Points, in no order, along strands that fork and pass close to each other.
In the rows, zero is written as 128.
Two points are linked if the straight distance between their rows is under 115. Some points are linked to none.
Lalo: [ 63  90 191 105 116 120 137 123 123 179 138 122  88 172 172  77 181 113
  91 107 133  91 198 120 126 171 158 129]
lakaz: [131 180 100 166 189 176 143 151  82 132 128  90 109 127 149 152 138 120
 142  92 182 106 144  76 111 157 157 180]
Paduf: [133  95 118 208 123 156 118 119  79 123 151 118 108 167 161 119 150  64
 107 118 120 116 148  91 113 113 147 136]
kulum: [ 99 181 162  82 112 142  87 144 163 136 143 158 146 112 117 141 104 163
 110 138 131  99 148 129 119 160 116 168]
tuni: [180 200 106 153 165 195 136 175  91 116 133 130 144 111 118 183 134 123
 155  84 144  95 125  98 157 126 151 178]
pavut: [138 192 157  35 121 148 105 154 190 145 124 176 156 101  85 125  95 160
 120 134 139 123 131 153 133 159 104 162]
sive: [114 207 132 165 106 160 129 158 124 123 164 161 133  99 175 163 140 170
 133 101 130  93 129 135 186  95 183 188]
meko: [135 105 121 145 143 111 106 120  67 178  81  96 166  97 111 122 103 162
 107 149 143 104 151 113 121 217 118 104]
zitu: [100 148 143  65 185 120 172 125 109 207  88 111 120 110 145 116 166 164
 148 109 166 130 159 133 150 176 175 127]
zize: [ 94  96 176  86 122  89 126 115 130 115 130 143 129 119 114 146 128 158
 156 116 124 130 106 164 146  94 134 101]
samo: [161 173  86 166 104 153 166 130 148 180  97 138 144 107 193 112 103 148
 118 169 127 163 122 153 167 121 146 141]
notav: [170  66 123 105 135 110 128 104 117 131  82  91 155 107  55 117 132 113
 151 128  98 158  93 131 159 151  98  67]
Nogav: [127  40 159 135  86  69 137  95 119 148 137 134  97 190 135  80 185  89
  99 122  77 144 153 159 155 131 106  84]
zefop: [142 162 126 167 128 136 156 143 127 192 101 144 161 109 185 142 121 156
 116 148 104 115 143 151 179 164 162 142]
Fum: [133 160 149   8 120 147 147 147 204 119 155 154  83 142  98 106 137 103
 132 109 120 152 131 146 118  95 120 142]
Vuvo: [147 177 115 211 125 181  92 143 140 159 114 113 141 132 182 137 113 150
  78 132 113  90 164  87 123 173 114 197]
Nal: [ 94 111 123 161 131 112 120 111  82  97 145 125 128 127 136 152 113 126
 136 130 154 110 123 115  99 106 148 116]
zufiz: [116 114 127 182 137 152  84 119 119  91 151  98  94 146 129 127 108  92
  91 122 135  89 148  69  42 144 105 158]
pizin: [ 97 120 102 103 129  93 155 114 153 123 123 120 116 123 136 110 133 135
 153 154 142 184 110 124 114 112 121 100]
falig: [154 150  88 128 171 157  99 123 116  57 129 116 151 115  62 123  93 108
 127 150 145 119  99 120  44 150  76 142]
Refug: [151 124 169  53 122 155 124 146 173 116 157 148 101 155  85 121 140  72
 122  95 101 119 130 127 115 117 118 122]
zuno: [149 116 119 169 150 136 162 145  77 126 121 139 140 143 139 165 140 118
 157 112 122 138 113 149 173  87 158 116]
Fegel: [ 52 113 110 148 125  89 158 106 117 148 130 119  89 151 201  96 149 134
 122 148 160 159 143 110  93 116 153 113]
gura: [145 116 123  89  77 124 101 139 209 117 146 128 126 158 101  82 119  92
  77 157  92 134 125 133 109 141  80  98]
leru: [161 133 120 107  95 105 134 138 190 126 122 142 155  96 115 112  91 150
 135 159 115 163  88 161 161 100  96 116]
bek: [157 183 124 110 175 177 154 160  92 145 109 131 134 117 118 163 136 122
 164  84 147 119 125 113 165 132 162 146]
Kiluv: [117  84 141 168 125  68 164  99  92 138 113 146 143 134 157 140 159 153
 163 141 103 155 123 184 192  77 139 108]
mola: [107 142 141  93 176 116 180 132  89 142 104 137 120 112 141 171 154 164
 173 102 166 133 128 143 162 112 172 118]
nitod: [ 86  94 141 166 136  80 145  98  62 107 125 144 136 125 163 159 142 159
 150 124 134 124 121 173 166  81 167 104]
Kug: [116 152 151 190 123 144 122 140 112 181 117 145 158 105 177 151 123 151
 101 128 119  87 161 131 165 174 154 164]
Dunap: [144  25 185 112 100  78 136  91  92 141 124 120 109 170 107 112 182 114
 118 104  67 128 167 175 182 116 109  84]
det: [140 139 119  79 140 124 167 126 164 116 132 129 113 121 111 134 130 131
 166 129 127 178  94 144 133  84 128 114]
doz: [ 80 113 158  81 126  92 110 121 119 105 144 145 133 111 101 154 106 164
 158 129 165 110 118 145 121 114 140 119]
vok: [135  85 153 220 113 150 116 112  60 142 153 143 119 175 168 120 171  83
 117 104 102  97 146 127 151  96 164 141]
memif: [146 140  86 197 170 154 124 134  54 102 116  96 130 120 124 168 108 113
 137 113 168 101 131  90 103 146 137 148]
tebe: [166 114  68 168 143 105 130 121 128 161  67  92 167 110 115 103 114 135
 119 169 123 165 109 119 148 183  98  80]
nivuv: [170 136 144 118 132 178 124 156 138  97 160 139 114 146 100 148 136  74
 138 102 104 113 116 123 119  89 136 141]
mep: [167 152  95 179 124 135 100 133 115 145  94 124 200 103 124 143  68 157
  94 168 131 106 112 125 135 181  86 127]
noz: [161 170 120 137 152 164 178 152 103 159 116 143 134 129 156 152 161 128
 158  99 128 141 137 136 182 106 176 140]
fala: [120 136 135 132 151 110 165 137  62 115 122 135 134 112 139 191 143 165
 175 114 158 115 120 161 175  98 173 118]
Miz: [136 151 137  23 108 128 120 141 208 130 126 149 127 111  90 102 115 140
 123 139 129 155 114 151 124 132  98 121]
las: [ 81 148 131 158 136 150  83 119 145 102 156 120  83 147 151 121 123 117
  97 123 151  98 158  73  42 153 108 174]
godu: [145 202 119 206 119 189 136 177 113 123 159 149 137 122 187 162 156 152
 121  82 106  93 142 108 198 100 184 210]
Los: [104  81 121 141  73  94 107 112 161 135 142 134 109 175 148  64 142  86
  88 147  96 146 146 121 101 133 115  89]
fal: [142 103 109 118  95 125 132 125 183 138 138 126 106 165 135  73 141  86
  93 147  91 160 132 118 105 126 108  93]
Pap: [147  99 137 138 112 129 115 131 123 133 130 127 146 138 115 127 116  99
 116 141 105 118 121 119 127 137 120 107]
Zuta: [101 111 124 137 137 123 107 115 113  66 164 127 112 129 100 142 101 112
 143 130 157 111 118 117  53 112 120 127]
Dera: [ 89 149 126  65 190 116 182 112 102 165  99 105  90 126 128 132 171 148
 179 107 172 155 131 123 125 130 165 113]
Vugo: [162 129 159 118 138 144 152 147 111 107 156 147 115 151 130 156 157 102
 155  98  99 135 115 150 157  62 156 119]
Davu: [157 195 105 133  93 154 150 140 162 142 117 143 121 101 167 129 101 156
 121 154 142 159 108 145 154  94 149 165]
Tazu: [113 129 101 111 161 145 117 107 110  58 148 116 116 120  77 115 103 102
 140 136 160 121 117 111  19 153  99 142]
zomo: [135  19 207  89  85  92  99 102  99 110 151 122 108 154  85 129 159 119
 118  99  72 110 148 175 163  94 112  85]
Fose: [143  32 189  79 101 104  84 106 106  89 140 112 131 136  47 141 117 112
 131 103 105 111 117 163 133  98 102  92]
belob: [186 180 103 147 132 177 151 160 121 119 114 145 179 100 128 168  97 140
 151 121 119 127  99 146 184 100 140 140]
kip: [121 169  91 110 155 154 140 130 155 141 132  99  90 137 138  97 134 108
 129 145 165 141 144  88  60 143 120 147]
bipum: [126 215 120 133  99 160 131 151 158 128 143 157 116 108 176 143 126 155
 123 126 143 129 127 132 147  86 165 181]
Pivo: [151  51 150  82 124  81 132 107 152 117 111  97 128 131  60 115 149 102
 141 114  88 165 101 139 153 119  89  78]
gen: [116 110  88  75 161 111 134 102 156 108 123  91  88 130  72  86 148 100
 144 142 138 163 110 112  55 145 107  95]
lekop: [159 117  85 110 145 136 104 115 155  77 126 111 150 112  58 108  99 106
 131 158 124 144  90 128  75 146  76 108]
Zufor: [118  38 157 101 101  74  98 117 148  96 126 111 135 124  65 118 121 123
 130 135 111 129 109 144 134 125  96  80]
duvoz: [165  82  91 152 141 102 149 106 138 148  79  94 168 113  97 108 123 123
 148 151 102 183  90 128 167 150  98  76]
zaka: [128 119 141 183 119 128 106 131  83 180 108 126 164 108 147 148 100 158
  98 140 128  82 160 121 146 192 139 133]
bim: [171 174 101 196 124 154  97 141 125 164  88 119 184 109 159 145  78 154
  72 167 119 102 142 108 118 185  89 164]
div: [105 188 103 165 130 143 153 136 114 142 135 131 113 123 200 137 130 139
 137 126 159 137 140 117 132 105 171 151]
tosu: [ 63 151 159 123 118 140  67 119 159 122 149 139 101 141 145 118 125 151
  90 110 141  75 166  80  67 168 112 182]
Penol: [106 141 106  57 158 135 147 127 153 126 136 101  78 143 103  90 149  92
 140 120 146 157 127 109  64 134 126 119]
Vab: [112 146 141  75 141 128 107 132 145  89 140 158 152 101  88 150  91 162
 150 134 158 131 108 152 115 119 109 136]
donug: [121 160 141  61 137 125 139 136 156  73 151 162 127 109  96 157 102 144
 185 127 140 153  78 165 136  70 126 131]
Dorev: [120  98 116 205 136 163 111 119  87  98 158  93  79 167 152 125 136  72
 104 113 128 102 153  65  56 127 137 150]
Bupel: [157 126  88 166 147 130 116 122 102 156  79 105 181 104 110 127  90 142
 110 161 143 117 120 114 127 191 112  98]
pame: [ 85  59 178  86  93  62 114 107 164  88 143 153 147 113  94 129 128 148
 149 124 113 131 102 164 145  81 109  90]
musan: [ 43  97 155 122 134  87 140 110 101 174 138 119  82 152 192 102 170 136
 118 123 162 115 177 110 103 145 163 124]
Monu: [ 86 108  91 113 127  70 155 112 154 146 115 104  92 148 159  81 163 127
 126 157 140 174 137 107 105 148 127  77]
Pizo: [129  81 132 151  99  68 168 103 149 143 118 146 152 129 154 117 151 141
 145 146  80 177 108 175 200  86 118 106]
Nog: [140 129 158  88  87 141  89 142 190 147 139 150 143 135 112 104 114 117
  77 133  91 101 142 128 127 162  98 122]
Digar: [165 119 105 103 121 112 112 124 188  99 121 120 157 106  78 108  91 124
 132 162 129 156  86 140 112 120  76  96]
bevoz: [108 188  78 124 144 144 146 136 141 156 113 117  99 119 173 115 117 138
 124 149 169 158 137 101  86 135 138 148]
punur: [151  98 140 126  88  95 150 119 180 124 132 151 159 113 139 115 119 142
 139 141  89 177  95 177 191  75 116 110]
sav: [ 79 202 152 110 133 143  69 146 158 132 129 153 131 124 138 138 108 183
 100 125 161  86 162  97  77 183 103 214]
telef: [123 104 110 187 145 128 111 109  37  88 137  98 122 118 128 168  93 124
 136 119 175  87 131 107  93 138 146 136]
gid: [134  48 143 161  73 101 107 111 141 134 142 149 138 171 127  83 151  78
  90 143  67 134 128 140 148 116 115  84]
kifop: [173 211 102 176 137 197 135 190 118 105 155 134 119 127 152 167 142 137
 141  82 128  96 131  97 162 111 159 204]

A fork is a point with three links, a tip a point with one. Leave the first point through the second and follow the links. Name the first fork or tip that comes.
Lalo, musan | Zufor
meko, zaka | bipum
Vab, donug | Lalo
memif, telef | fala
vok, Paduf | zuno
sav, tosu | vok
Digar, lekop | lakaz
Fose, zomo | Nog
bipum, Davu | Bupel

Follow the links from the first point to the second, and from the first to the third. Name the last point that the two ways share.
leru, Fum, zaka | zuno
doz, Los, Vuvo | Zufor
Nogav, Lalo, Davu | Zufor
Pizo, Bupel, tosu | zuno
mola, bim, gen | bipum
Vuvo, samo, Zufor | Bupel
noz, duvoz, bevoz | bipum

Name the points in between on the shortest way along the links from the first point to the second, in order.
kifop, duvoz | godu sive bipum Davu samo zefop Kug zaka meko Bupel tebe
Nogav, Vab | Dunap zomo Fose Zufor pame zize doz
kulum, leru | pavut Miz Fum Refug nivuv Vugo zuno fala nitod Kiluv Pizo punur
mola, kip | fala zuno noz bek tuni kifop godu sive bipum div bevoz
